Each row is a point on a tangle of strands that fork, close into loops and nearly touch. The rows are in no order.
Points whose rows are less than 106 apart are linked; no others are. Some points are linked to none.
Q212: [-10 -18 -29   5  13   6  30  -5  -1 -17 -34  34   6   9  -1 -10  24  -1
   6  15   7  16 -18  15  -9  29  21  11  -5   2   7  36 -24   5 -21   7
 -11 -12   5  -8  21 -20 -21  -9]
Q927: [ -3  40   8  17 -28 -10  -3  -5  -7  34  14  -2  -8  42  12  17  19 -32
 -12   4  33 -20  29  23  62  -8 -11 -40  32  -6  18 -29  -6 -28  -3  23
 -16   7 -15  18 -17  35  -6  10]
Q358: [ 21  11  22  -7  -7 -34  25  15  23  -6  29   2 -14  42 -31 -10  -6 -16
   7  -7  20   4  26  12  45  20   3 -22  -1  20  20 -30  -6 -46   2  30
  10   4  19 -20 -19  23 -15   7]
Q198: [ -2  12   7  20   6   6   1  -2   2  54  -6  16 -11  40  12   5  -6 -40
   7  14  54  -6  35   3   8 -14  -8 -17  28  -8 -36   8 -15 -13  11  10
   9  -2  18  12 -22  -3   7 -12]
Q709: [  2  12   4 -13 -21 -29  15 -28  18  17  -1  -3  -7  48   9   8   7 -19
  -1  26  21   4  18  30  38  11 -13  12  27  10  30  10 -57 -28 -19  -8
 -18  -3 -10   6  -9  18 -26   2]
Q888: [  0   2   1  28 -15   0  -1   3   5 -36  35 -30   9 -41  -2  55  11   0
  31 -21 -38  -6  24 -16  -3   6  -6   1 -24  11  55 -26  29  37 -14  31
   7  35  22 -21  26   5  11 -19]
Q167: [ -4  15  13  26  -5  -7  10   6  27  33  -3  24 -17  53  -3  21  -9 -40
  17  18  42  -3  37  17  23  -4 -16 -10  31   1  -4  -1 -32 -24   6  21
   1   0  25  -7 -22  -4  -7 -10]
Q548: [-37   7  12 -51 -46 -24  16   7  21  22  -5 -23   7  10   3  23  -3   7
  18   0 -23 -15  -5  46  22   6 -14 -11 -27 -28   1 -19 -56 -11  -1   8
  10 -11   1  15 -37  -4  -2  -4]
Q187: [ 20  15  -2 -26 -23 -17  21   8 -24 -15  -6 -26  35  -5  48 -38  -2  15
 -38 -12  -2   6 -19  10   3   7 -16 -13   6 -21 -38 -14  22 -13  17 -62
 -34  -5 -20   0 -23  33  22   6]
Q331: [ -7   4  26  -1  16   0 -18 -15  32  14  28 -11 -15   4 -41   6 -25   6
  21  25  -2  -1  38   4  -6  -6   4  12   4  17  11   0  21   3  36  11
  14  14  30  -4  -8  -8  16 -16]
Q221: [  7 -35  -2  -4  10 -12  18  19   8   6  11  -6  -6 -24 -33  33 -12   3
  33 -16 -17 -10 -18 -20   2  26 -27  12 -18   5  22  14 -31 -14  24   1
  36  10  20 -27  -8  -4  -4  -8]
Q870: [ 33 -28  -2  -8   3  38 -30  25 -37 -54  13  -2  26 -48 -22 -15 -17  22
   2 -45 -41  60 -39 -41 -32 -23  24  35   3  10 -12  12   4  17 -24  -9
  -7   3 -31 -29  34 -20  19   7]
Q73: [ 18 -24   3  24  19   2   8   7   1  -3 -27  14   9 -23  29   1   5   3
  10   7  21 -13 -22 -18 -17  11 -13   1  -8  -2  -6  19 -12 -25  19 -34
   4 -10   7 -11   5  -2 -26   9]
Q316: [-10 -23  14  -2  13 -32  16  23  16  -1   1 -14   8 -16 -15  39  -6   8
  17 -10 -31 -34 -18  -4   7  37 -29  -1 -20 -15  40   8 -28  -9  15  11
  16   2  22 -21 -19  16 -15 -16]
Q306: [ 40 -17   7  28  -2 -42  13   4  22 -31  31  12  22 -24  -8  44   5   1
   8 -21 -41 -30  25 -34   1  33 -53  21 -25  22  67  19  11   3   3  34
  28  21  31 -19  -7  18 -31 -15]
Q919: [ 14  17   1 -50 -25 -23  13 -17  -3  27   9 -30   5  22  -4 -24 -13  16
  -4  -2  11  15  22  24   4  -4  30 -15  -5   2 -21 -11 -11 -24 -17 -21
  -6 -12 -12  34  -3  17  18   1]
Q328: [ 16 -20   0  14  21  -3  10  -5  14 -46  25  22   5 -19 -26  -1   0   8
  21  -3  -9  -1   6   7  -3  30   3  16 -12  19  37  18  22  12   9  16
   4  19  34 -40   8  -2 -23 -12]
Q363: [  1 -25 -11  10  44  13 -35   7 -18  16  12   3  -3 -27 -31 -27 -19   0
 -12   5 -13  -3 -20 -36 -22   0  -3   3  -4  -8 -12  15  18  10  41  -9
   8  -1   0   0 -14  -7  10  -3]
Q232: [  3  -1  -8  34  30  23  -3  -2  -7  12 -40  25   8  -8  34 -20  18 -12
 -13   9  27  -4 -13 -15 -28   3   5  -3  -2  -9 -44  22   4  -7  10 -30
   0  -1  -3   7   0 -19  -8  14]
Q522: [-43  43  29  17   0 -10 -16 -10  34  19  12 -15  -5  16 -30  20   3 -14
  17  41  -6 -23  78  36  20 -15  -3  -9  10 -10  23  -6   2   5  15  42
  -2  21  10  10   3   0  -2  -8]
Q551: [ -6 -18   0  37  35  49 -49  13 -22 -21  12  -2 -14 -34 -13   7   9  18
  -8 -20 -31   7  -5 -37 -14 -15  18  16  -7   2   6 -17  37  29  -4   2
 -10  27   3   4  15 -22  10  -6]
Q143: [-24  31   1 -50 -66 -32  20   1  14  39   4 -23  -1  30   5  16   3 -13
  -4   5  -8   0  14  43  49   0 -25  -8  -6 -17 -14 -27 -67 -40  -9  13
   2  -6 -18  24 -39  11  -1   8]
Q943: [ 41 -17   3  45   0 -27   3   2   9  -3   5  25  -3  -4   0   4   5 -20
   5  18   9 -31  34 -29   4  19 -36  18  -6  21  34  33   3 -11   8  14
   9  10   9  -5   7   3 -40  -5]
Q854: [ 15 -39 -36 -11  24  36   5  -5 -21 -44  -1  49   3 -36 -44  -2   6  16
   0 -12 -28  38 -38 -19 -17  -2  -2  40  -8   9  20  50  -6  13 -10   3
   7   4   2 -33  16 -28  -2  -6]
Q517: [ 20  -2  -9  -5  -9  15  28  25 -24 -22 -25  23  21 -12  25 -38 -10   2
 -13 -24  21  25 -48  -2 -21 -14   2  -4   9 -18 -64  -4  18 -17  19 -40
 -10 -17 -23  -7   3   3  14  15]
Q78: [ 39  17  19  -4 -28 -18  37 -15  -8 -24 -12  25   2  29  29 -35  -1 -16
 -18   1  46  19 -13  28  40  -1  -3 -12  11  15   7  -2 -11 -50 -19 -33
 -21  -5 -15   4  -2  30 -14  25]
Q520: [  3   9   9  33  31  26 -46  13 -19   4  -4  -5   5 -14  37  -5   7  15
 -41  -9 -18   1 -11 -59 -40 -33   5  20  14 -10 -43  -8  30  17   2 -32
 -19   8 -33  36  20  -2   6   5]
Q320: [  2 -22 -14  -6  44  54 -48  -7 -16  16  19   9 -23 -27 -42 -18 -20   6
 -18  -9  -9  30 -28 -21 -18 -24   5  15   7  10 -32  -4   8   7  41 -11
  22   2  12  -7 -18 -33  30  10]
Q96: [  3 -39 -35  -8  25  19  17   9 -12 -25 -25  44  -3 -18 -35 -16   4   7
   6  -1  -1  30 -44  -7 -20  18   6  22  -9   4  -4  49 -21  -8   0  -2
  12  -9   1 -29  13 -29  -6   0]
Q669: [-24 -14  -4 -31 -13  -9  -4  -6  11  42 -12  20 -18  12  -4  -5 -21   1
   6  23   5   8  -7  18  -9  -6 -23  15 -12 -30 -34  26 -40   5  13 -19
   3  -9  17  34 -42 -22  16 -23]
Q624: [-54  30  18  28  28  24 -28 -15  37  32   3  -3 -13  28   5  20   2 -12
   0  31  11 -15  25   8  -7 -21   3  -5  21 -13 -23 -15  28  26  30  26
  10  -5  24   0 -23 -18  24   3]
Q381: [-37   3 -17 -40  30  45 -32 -11  13  24  -2  11 -14   5 -10 -10   2  22
 -14  -2 -20  32 -23   5 -37 -32  26  20 -14  -6 -63 -12   2  23  10   8
  18 -12  11  27 -26 -45  36  11]
Q20: [-33  11  -6  -5  -3  32 -15   3 -18   3  -6  14 -31   2 -34   7   3   6
   3 -11 -26   4  -6   5  -3 -25  29  10  -5 -10  -6 -19  12  38 -13  22
   3  12  -3  32  19 -28  37 -18]
Q184: [ 26  -6   3  30 -10  11  -7   0 -17 -32  -1  -7  11 -13  53  -6  15  -1
 -12  -6   4   0   7 -28 -33 -12  10  22  18  15  11   4  27  30 -23 -29
 -27   9 -28  11  48  11 -15  26]
Q596: [ 15  -2 -13 -11 -12  10  18  -6  -3   4  13  -8 -23  17 -22   3  -1 -20
  26   1  27   7  26  -8 -12 -11  20  -3  21  30 -10 -14  11   7  -4  16
  22 -12  -6  -5  31   1   9  10]
Q54: [-22  20   0 -14 -10   6 -15   5   4  11   7 -33  -3  19  26   6   6   9
  -1   0   8  -5   0  20   6  -8  26 -29   9 -11  -8 -48  22  16  -2   0
 -16 -13  -3   3  -9  11   8  15]
Q267: [-14  34  20  39  -3 -14 -12  -3  14  31  11  12  -4  49  11  21   7 -40
  -1  19  41 -24  35  24  52  -5 -25 -29  39  -4  29 -13  -9 -19   7  32
 -16   2   3   0 -28  14 -19   2]
Q941: [ 27 -40 -21 -23   5  35 -26   2 -39 -38  21 -17  18 -66 -30  -1  -6  14
   8 -42 -51  42 -26 -38 -29 -14   7  31 -12  21   2  16 -12  22 -26 -12
  17  10 -17 -19  30 -14  20   2]
Q77: [ 14 -16   5  33  23  48 -47  15 -29 -26   8   0  -3 -30  18  -4   5  21
 -19 -21 -25  19 -16 -56 -38 -34  16  30   2   5 -20  -8  20  20  -4 -23
 -16  18 -21   9  27 -11   6   6]
Q726: [-27   3  -8   8  39  17  -9  22   7  -8   8  19  -5  25  10 -16   2   3
 -17   6  20  13 -34   4 -29  -5  19 -13  11 -13 -32 -16  32  27  23  -1
 -20 -22  14 -20 -24  -5  15  17]
Q839: [ -8   7   8   5 -31   6  -5   4   2 -15  20 -29  -7 -34 -17  55   2  11
  28 -30 -35   3  11  -1   2  -8   5  -5 -26   3  39 -32   5  32 -29  25
   5  27  18   0  30  -1  24 -25]
Q555: [ 15 -16  12   9   7  26 -22   1   5  -8  23 -19  -3 -26   0  44 -31  30
  24 -14 -18  11 -24 -33 -32 -30 -15  20  13  16  19 -18  21  22  25 -26
  14  -3  24  -6   9  -9  20  -4]
Q583: [-17   1  -7  31  18  41 -15  17 -16 -11  -5  18 -21  -1  -8  15  13  -2
  11 -18  -1   1 -10 -10  -3 -10  27  -5   4  -9  -1 -21  31  30  -3  10
  -4  17   8  -1  23 -15  13   2]
Q971: [ 30  19 -14 -15 -28 -12  38 -12 -28 -47  -4   6 -10  28   0 -28  14 -18
   1  -7  17  12  11  18  30   0  30 -13  13  23  22  -7  15  -9 -55  27
  -6  -8 -32  -4  43  18 -16   8]
Q205: [  6  -6   2 -10 -31   7  -9   6 -22 -27   8 -28   6 -39   1  37  -2  23
  19 -34 -34  11  -8 -12 -14  -6  18   0 -22   7  26 -10  -7  37 -54  -4
   0  17  -2   6  41  -5  19 -19]
Q982: [-24  17 -10 -28 -10 -11  14 -29  15  17  -3 -17  -1  58  13 -23  11 -18
  -8  37  25  17  14  39  26   8  18 -15  27   2  -4   1 -36 -16 -19   3
 -17 -23 -12   3 -22   9  -9   8]
Q648: [  5 -14 -20 -53  -8  -7  24  25  10   9 -14  21   3  15   6 -17 -17  22
   8  -5   9  23 -29  26   5  16  -6 -24 -19  -6 -50  10 -11 -29  -6  -9
   5 -20  14 -27 -39 -20  12  -3]
Q437: [ 30 -11   5  -2 -10   7  26  24 -17 -36 -17  42   6  -9  -1 -40 -27   2
   3 -18  33  25 -48   7  -9 -17   6  -8   4   0 -21   7  12 -19   9 -20
  -8 -14 -14 -16  15   1  -4  18]
Q630: [ 17   1  -2  38   9 -26   2  -9  -5  15 -11   8   0   3  -2 -10  19 -26
  -3  21  14 -31  39 -11   6  24 -10   9   1   3  13  30   1  -3  -2  11
   3  15  -2   9  19   3 -40 -10]
Q634: [-22  32   3  26  12 -28 -28 -19  -6  52 -30 -15  17  13  41 -19  15 -23
 -43  27   9 -47  17 -14  11  10 -18 -24   9 -25 -19   6  39   3  -2   3
 -16 -13 -29   7  -4  16  -9   8]
Q635: [ 34  -5  13 -19  -8 -45  26  12 -10 -10   4 -13  28 -14  10 -29 -16  20
 -17 -20   0  -9  -9   0  14  35  -4 -18 -13   0   6   6 -20 -31  -1 -41
  -7   8  -8   4  -8  35 -14  -6]
Q387: [  4 -22 -16  17   7   7 -10   1 -16 -56  36 -12  15 -45 -21  29   6   6
  23 -21 -49   8   0 -24 -22   7  -3  25 -18   9  42  -5  37  53 -17  19
   0  32  17 -31  19   7   6 -20]
Q912: [  6 -48  -3 -23  34  45 -32 -12 -10 -33  18 -26  11 -68 -29  21  -3  33
  15 -34 -52  31 -30 -29 -30 -12   6  31 -15  12  11  14 -13  19  -4 -17
  22   9   4 -33   7 -18  20   3]
Q542: [-21   4 -24  36  40  27 -16 -11 -17   4 -20  29  -2   5   5 -18  30  10
 -30   5  -6  -4   5  -9 -10   2  26  18   2 -17   1  31   6  34 -15   2
 -12  14  -4  40  19 -24 -10 -12]
Q789: [ -4  27  -3 -16 -50 -30  25  -1  -5  -7  33 -31 -19  12 -36  28   4 -14
  13 -11 -12  -2  32  16  29  -9   8 -14   3  14  41 -36 -13  11 -28  43
   0   3 -11   9  32  28   5  -8]
Q441: [ 36  -7  20   5 -28  -8  37  16  -2 -29 -20  26   7   1  36 -25 -18   4
   1 -15  39   9 -38  23  14  -6 -16 -11   3   5  -2   1  -7 -44   3 -39
  -8  -9  -5 -10   4  18 -17  26]
Q718: [-63  20   8  18  12  26 -10 -11  37  19 -11   1 -14  25   8  32  11   0
  15  31   2  -9  20  29   0 -11  14   8  16 -15   2  -6  -7  26  14  16
   2  -1  20  -5   1 -28  14   1]
Q727: [-12  12  20  13 -11 -33 -27 -14  16  21   4 -31   3 -19   5  38  -2  11
  -7  18 -25 -47  29  -8   7   4 -22  -5 -10  -2  56  -1   5  14  -4  13
  -4   1  -1   7  16  14 -13 -14]
Q39: [ 27 -20  13  31 -11  -1  -7   8  -7 -56  10 -16  11 -18  43 -16   8 -20
   7  -4  19  -7  11 -15 -28 -17   4   4   7  28  25  -9  56  29 -19  -5
 -16  -7 -20 -11  34  25 -26  36]
Q201: [ 11  -2   5 -14   5 -12  20  21  16  -8   9  29 -19  35 -31 -20 -20 -10
  17  -3  35  10   4  19  23  14  12 -26   3  11  -8  -8   8 -27  10  24
   5  -7  20 -32 -20  -5   4  -3]
Q292: [ 31  -8  -1  57   8 -34   3   2   4  -8   9  17   9 -11  -8  31   8 -20
   8  10 -16 -38  21 -37   7  17 -55  12 -12  18  53  16  31   4  14  43
  16   4  15 -12   3   4 -40 -18]
Q751: [ 36 -10   3   8   9 -26   7  14 -27  -5   5   8  11 -18 -15 -41 -16   5
 -16  -8   4 -15  -1 -11  -1  22   1  -6  -8  -3  -1  19  14 -13  13 -21
 -13  14  -8  10   1  20 -13 -14]
Q118: [ -9  31  10  18  -2 -12 -40  -3 -12  41 -20 -25  16   1  57  -5  11   5
 -45   6  -5 -37   5 -17  -4  -4  -5 -26   2 -22 -28 -16  51   6  -3 -11
 -29  -4 -28  15 -10  16   2  16]
Q623: [ 19   8   8  17 -11 -36   7   7  -5  25   6 -37   2   0  22  11  -5 -18
  -6   6  16 -28  -2 -20  17  15 -35 -25   5   6  13 -24   1 -25  21  -9
   4 -10 -17   7  -6  32 -16   5]
Q570: [ 22  -3  11  22  10  12   4  -2   2   7  -2  -4  -8   9  12 -16   9 -35
  16  10  51 -11  21  -5 -11  -6  15 -17  22  24 -15 -11  25 -11   6   3
  12 -10  -1  -2  21  10 -17  25]
Q934: [-38 -26   8 -42  -2  -8   4   8  29  22  -4  19 -19  13 -26  10 -27  14
  18  13 -16   7 -17  30  -1   8 -16   6 -17 -28  -5  19 -35  -3  21  -2
  10   1  33   0 -47 -26  15 -20]
Q330: [-15 -34   4 -32  21  35 -30 -18  -2   4   1 -40   1 -57  -9  23  -1  37
  17 -18 -47   5 -24 -20 -35 -17   9  26 -28  -4   1  -6 -22  14   1 -15
  28   6   8  15   3 -19  22  -7]
Q577: [ -1  23   2  34   9 -31 -13 -18  -3  38 -21  -5   7  16  11 -23  14 -34
 -23  27  20 -37  42  -1  20  21 -10 -17   8 -11  -4  19  13 -13  -4  18
 -12   5 -18   7  -1  18 -28  -2]
Q122: [-20  -7  -7 -25  36  50 -56  -7  -3  15  10   6 -14 -20  -8  -3 -10  39
 -20 -14 -28  26 -31 -17 -34 -46   8  33  -5 -10 -51 -19   0  18  24 -17
  12  -5  12  30 -25 -33  28   7]
Q732: [  9 -17 -30 -25 -11 -10  36  -4   8 -17 -26   5   6  14  -4   1  18  -7
  19  10  -5   9   6  13  -3  27  17  13  -9  20  13  30 -35  -6 -31   9
   5  -9  -7 -10  24 -19 -19  -8]
Q10: [ -2  11  16  -4 -23 -27  34  27  39 -12  19  -2  -6  21 -45  28  -8   1
  27 -20 -13   1  25  15  42  29 -10   1  -9  19  25 -29 -36 -31   1  37
  32  16  23 -33 -10   2 -11  -4]
Q480: [ 33 -40  -4  12  13   4  14  17  -8 -16   1   5   8 -37   0  14 -11   7
  24 -18   3  -4 -27 -34 -19  11 -25   9 -11  11   7  20 -15 -21  18 -25
  24   2   7 -24   7  -2 -13  10]
Q413: [  5   4   6  32  16  33   1   3  -9  10 -20  20  -8   9  37 -15  17 -30
  -1 -10  50 -10   7  -4 -12 -13  24 -18  19  -2 -41  -4  27   6   1   4
   6   0  -5  15  14  -8   1  26]
Q30: [  5 -27 -20  52  46  32 -16   9 -35 -34  -3  44   3 -38 -17 -33  11  -3
 -24  -2   1   7 -31 -37 -27  -7  -2  33   6 -11   1  38  16  24  15  -1
 -14   6 -13  -5  20  -8 -23   3]
Q104: [ 22  19 -14 -44 -46 -30  53  10 -13   6 -23  -9  10  19  23  -4   0  -1
 -12 -17   8  12 -26  19  33  19 -18 -21  -4  -3 -37 -22 -20 -49 -10 -28
   4  -9 -17  -2 -18  11  19   1]
Q885: [ -2   4 -12 -15 -26 -25  28 -14  17   2  -1   7  -1  35  -8  11  16  -9
  11  22  -1   1  32  31  25  19  -3  21  14  16  37  23 -54  -4 -31  11
 -11  -1  -3   3  13   4 -30  -8]
Q640: [-42  39  16  -6 -36 -19   0 -14  19   2  30 -31  -9  17 -29  24   7  -8
  13  15 -12 -20  48  46  33 -14   8  -9   6 -11  41 -27 -14  16  -5  43
  -7   9  -6  21  20  15  -2   0]
Q304: [ -7 -14 -16  29  49  16 -18  18 -28 -10  -5  23   7 -22 -10 -29  -4   7
 -30   1  -8   3 -38 -40 -38   0   1  18   8 -23 -19  26   9  22  29 -19
 -17  -7 -21  -1   2   3   0   0]
Q228: [-20  21 -17 -22  -4   2  25 -22  -5   3 -13  -6  -2  57  15 -40  16 -30
 -23  20  39  18   3  29  19   1  35 -21  33   4 -20   0  -4  -3 -22   8
 -15 -27 -23  -1  -5  12   2  18]
Q535: [ 29  11  21 -22 -17 -43   5   8 -18 -10   5 -40  43 -23  29 -27 -18  25
 -33 -22  -9  -8 -15  -5   5  20 -12 -29  -8 -17  -7  -3  -2 -20   5 -54
 -22  -1 -19   8 -10  45   6  -6]
Q28: [ -3 -39 -23  23  51  45 -26 -13 -15 -35   6  32   1 -46 -26  -6  16  17
 -17   4 -29   8 -18 -36 -24  -5  -7  42  -7   1  28  43   0  22   6  -4
   1  11   9 -13   3 -16 -16 -11]
Q766: [-14  19 -10 -60 -19   3   3 -11  13  40  -5 -19  -4  29 -10 -23   0   1
  11  14   7  19  33  35  -8 -24  38 -13  -6  -9 -53 -14  -1  -7  -7  14
  13 -17   0  31 -15 -14  20   1]
Q123: [  6  12  -4  10  -5 -10  15  -1  -7  38 -14  28  -2  39  24 -17 -12 -24
 -21  19  52  10   7  10   5   0 -17  -8  18 -13 -39  22 -10 -15   8 -21
 -11  -9  12  16 -38   6  13  -9]
Q482: [-13  20  -3  16  18   9 -29   5 -15  26 -16 -10  15  -1  51  -8   7  19
 -47   9 -11 -20 -14 -26 -28 -10   3  -3   0 -27 -44  -6  33  18  11 -32
 -24  -8 -20  26 -12   9   9  10]
Q496: [ 26 -16   9  45 -13  -6  14   0   4 -39  -1  21  -1  -8  43  -4   5 -27
  16   9  38 -19  -5   3  -9 -12 -26   6   6  29  41   6  30   6   1   2
  -6 -16 -10 -11  23  23 -35  34]
Q582: [ 18  -5 -20 -50 -23 -19  46  24  -5  -5 -17   8  16   9  24 -24 -17  24
  -7 -20  11  18 -42  22  19  18 -16 -23 -12  -8 -44  -1 -11 -40  -4 -33
   4 -24  -8 -22 -30   1  14   4]
Q567: [ -1  -8  -7 -20   6   4  15  12  21   4 -18  35 -14  29 -16 -17  -9  -3
  16   9  30  29 -11  27   2  12  15 -19  -5   3 -33   9  -8 -24  -2  11
   6 -13  28 -32 -20 -32   8  -5]
Q136: [-46   6   2  -8   2  29  -1  -9  34   0 -22  14  -3   9   2  34  14  24
  16  17 -19   9   1  37   3   3  27   3  -9 -12  23  11 -21  17  -8   9
 -10   1  21  -2   7 -37  11 -12]
Q862: [ 11  -8 -15 -30   5   9  -3  -5 -12  12 -12  -2  10  -8   1 -18 -16  29
  -8  -2  -6  16 -17  -5 -25  -5  21   5  -5  -2 -29  15 -10  -1   7 -39
   2  -3  -1  21   3 -13  16  -3]
Q356: [ -8   9  20 -11 -22 -50  -9 -16  12  14   9 -41  14 -17  11  28  -1   6
  -8  10 -24 -40  11   6  16  22 -20  -8  -5  -3  58   0 -35  -1  -5   1
  -6   0 -10  12  -2  38 -23  -6]
Q68: [  5   7   2   4  -5  -6 -29  -6 -14  43   3 -33  -8 -36 -13 -10  -2   7
 -10   3 -20 -23  26 -25 -11  -5   2 -12 -26 -10 -19  -1   6  -1  11 -11
  11  21  -5  46   2   3  10 -20]
Q654: [-41   0 -21 -28  -6  26   1   3   1   5 -25  28 -15   2 -19  19  -7  30
  10   0 -28  10 -32  15  -1 -11  22   2 -17 -24  -4  -3 -12  17 -11  14
   0  -7   3   6  -7 -40  29 -20]
Q334: [ -4   6 -13 -35 -13 -19  18 -13   1  46 -10   0  -2  26  23 -15 -19   0
 -17  17  25   9   2  13  -7  -7 -27  10  14 -19 -55  17 -14 -10  20 -40
  -3 -14   9  29 -42   2  21  -8]
Q249: [ -1   5  -9   4  -5  -1  27  -9 -21 -33  -8   0  -8  29  14 -32  17 -28
  -9   6  29   4 -15  13  17   9  26  -9  25  11   9 -12  14   9 -24   6
 -16 -19 -31  -5  26  26 -14  20]
Q584: [-37  12  -9 -32  19  32 -24 -14  15  38  -3   6 -13  22 -16 -23   6   4
  -2  10   5  21  22  16 -25 -28  40   2  -2  -4 -61  -1   2  12   2  19
  18  -5  13  33 -22 -38  28  -2]
Q55: [  4  12   6 -23 -43 -40  17  -8  -2  -5  24 -37   4  -7  -4  28   3   6
   2 -16 -16  -9   3  11  20  16  -5  -9 -10   8  51 -15 -38  12 -30   6
  -3   5  -8  17  17  37  -7  -6]
Q142: [-32 -11   4 -54  -9  11   0   0  24  15 -15  11  -7  -8 -23  19 -21  34
  27  -6 -30  10 -28  27  -6  -9   2   1 -32 -25 -15   4 -27  -7   5   5
  19  -3  26  -7 -31 -44  33 -19]
Q620: [-22  18  26  26  39  17 -34 -18  42  40   7 -18 -13   4 -16  15 -20  -8
   7  37   1 -12  33 -18 -10 -21 -15  -4  10   6 -14  -9  42   1  53  22
  27  -5  27  -4 -19 -17  18 -15]
Q301: [-26  26  18  37   4 -18 -30 -12  23  32   4 -17  -5   7  -6  29   3  -4
  -3  25 -10 -44  37  -2  16  -3 -13 -13   6  -7  36  -7  26  21  14  25
  -9   5   1   6   6   0  -4 -11]
Q206: [-15 -12  11 -16  -7  34 -36  -7 -15  -8   2 -40   0 -47  -5  23   0  33
  12 -32 -53  21 -15 -23 -32 -24  23  16 -29   2   3 -22 -14  31 -30  -9
  11  16  -5  27  22 -22  26 -12]
Q300: [ 24  25  19  16 -23 -11  14 -20 -15  -5  11   5  -4  33  31 -21  18 -33
 -19   4  45  -8  -3  16  59   4 -10 -29  29   8  22 -25  -1 -46  -7  -5
 -19   6 -20   8 -16  41 -21  27]
Q753: [ 13  34  -5 -46 -56 -36  41  -7   3  23 -13 -20  -3  34   8  14   2  -1
  -6 -12   4  15  -2  24  46  13 -12 -13   1   6 -12 -28 -54 -53 -30  -7
   9  -5 -26   5 -10  12   4   8]
Q16: [ 23   8  22  42 -20  -7  15 -10  -3 -30   0  19  -5  11  42 -12  12 -38
   1   1  52 -21   0  18  30 -10 -19 -10  16  28  43 -13  15 -14  -9   7
 -11  -6 -20   0   8  32 -41  40]
Q928: [ 18  18 -20 -25 -19  16  31  21 -36  -9 -20  -3  26  -4  36 -30   3  10
 -25 -23   2  26 -31   7 -14 -11  -5  -1   2 -24 -82 -19  34  -4  14 -43
 -20 -11 -19   4 -14   7  38   4]
Q993: [ 17 -34  -4  19  34  -5 -10   4  -9 -47  24  -1  17 -55 -36   0   1   9
  15 -14 -35  -7 -10 -21 -15  21  -9  19 -22   9  40  14  31  21  12  19
   8  22  21 -37  10   6 -16 -15]
Q666: [ 19   8 -14 -28 -19   1  17  -4 -10 -22   4   0 -15  17 -28 -11  -1  -4
  19 -10   8  17  22   2  -1  -6  42 -13   9  34  -1  -8  23   2 -37  30
   4 -10 -16 -11  39  -2  13   2]
Q714: [-21  -4   8  41  44 -10 -24 -10  27  -4 -17  13   2   3   7  -8   7  -9
 -13  39  12 -28   4 -20 -19  13  -9   3   5   4  29  25  36  14  11  12
  -9 -22   9 -26  13  -2 -27   9]
Q29: [  1   7  10  15  12  -4   2  -9  28 -17  24   1  -9   6 -27   4   1   2
  20  18  -2  -7  45  16   9  21  12   5  -4  20  35   2  22   9   9  24
  -1  22  29 -22   8  -2 -10 -15]
Q127: [-27 -12  16 -33 -21 -31  16  21  33  20  -5 -21   3   2  -8  38  -5   4
  22  -7 -29 -23  -8  19  16  26 -27   6 -17 -23  16  -3 -70 -17   7   7
  24   0  12   1 -31   8 -13  -3]

A piece is all that can be reached along the links. How many separate loops has the piece of each point below (a circle has one, a figure eight two, a Y none), and how many tips (points with one link)?
Q666 => loops 0, tips 2
Q306 => loops 0, tips 4
Q356 => loops 1, tips 0

Name the points in between on the shortest way along the links from the first point to the second, in order.
Q122 / Q596 => Q320, Q363, Q304, Q30, Q28, Q854, Q96, Q212, Q732, Q885, Q709, Q982, Q228, Q249, Q971, Q666
Q187 / Q334 => Q928, Q517, Q437, Q441, Q78, Q300, Q927, Q267, Q167, Q198, Q123
Q29 / Q441 => Q331, Q620, Q624, Q718, Q136, Q654, Q142, Q934, Q669, Q334, Q123, Q198, Q167, Q267, Q927, Q300, Q78
Q582 / Q480 => Q104, Q753, Q143, Q548, Q127, Q316, Q221
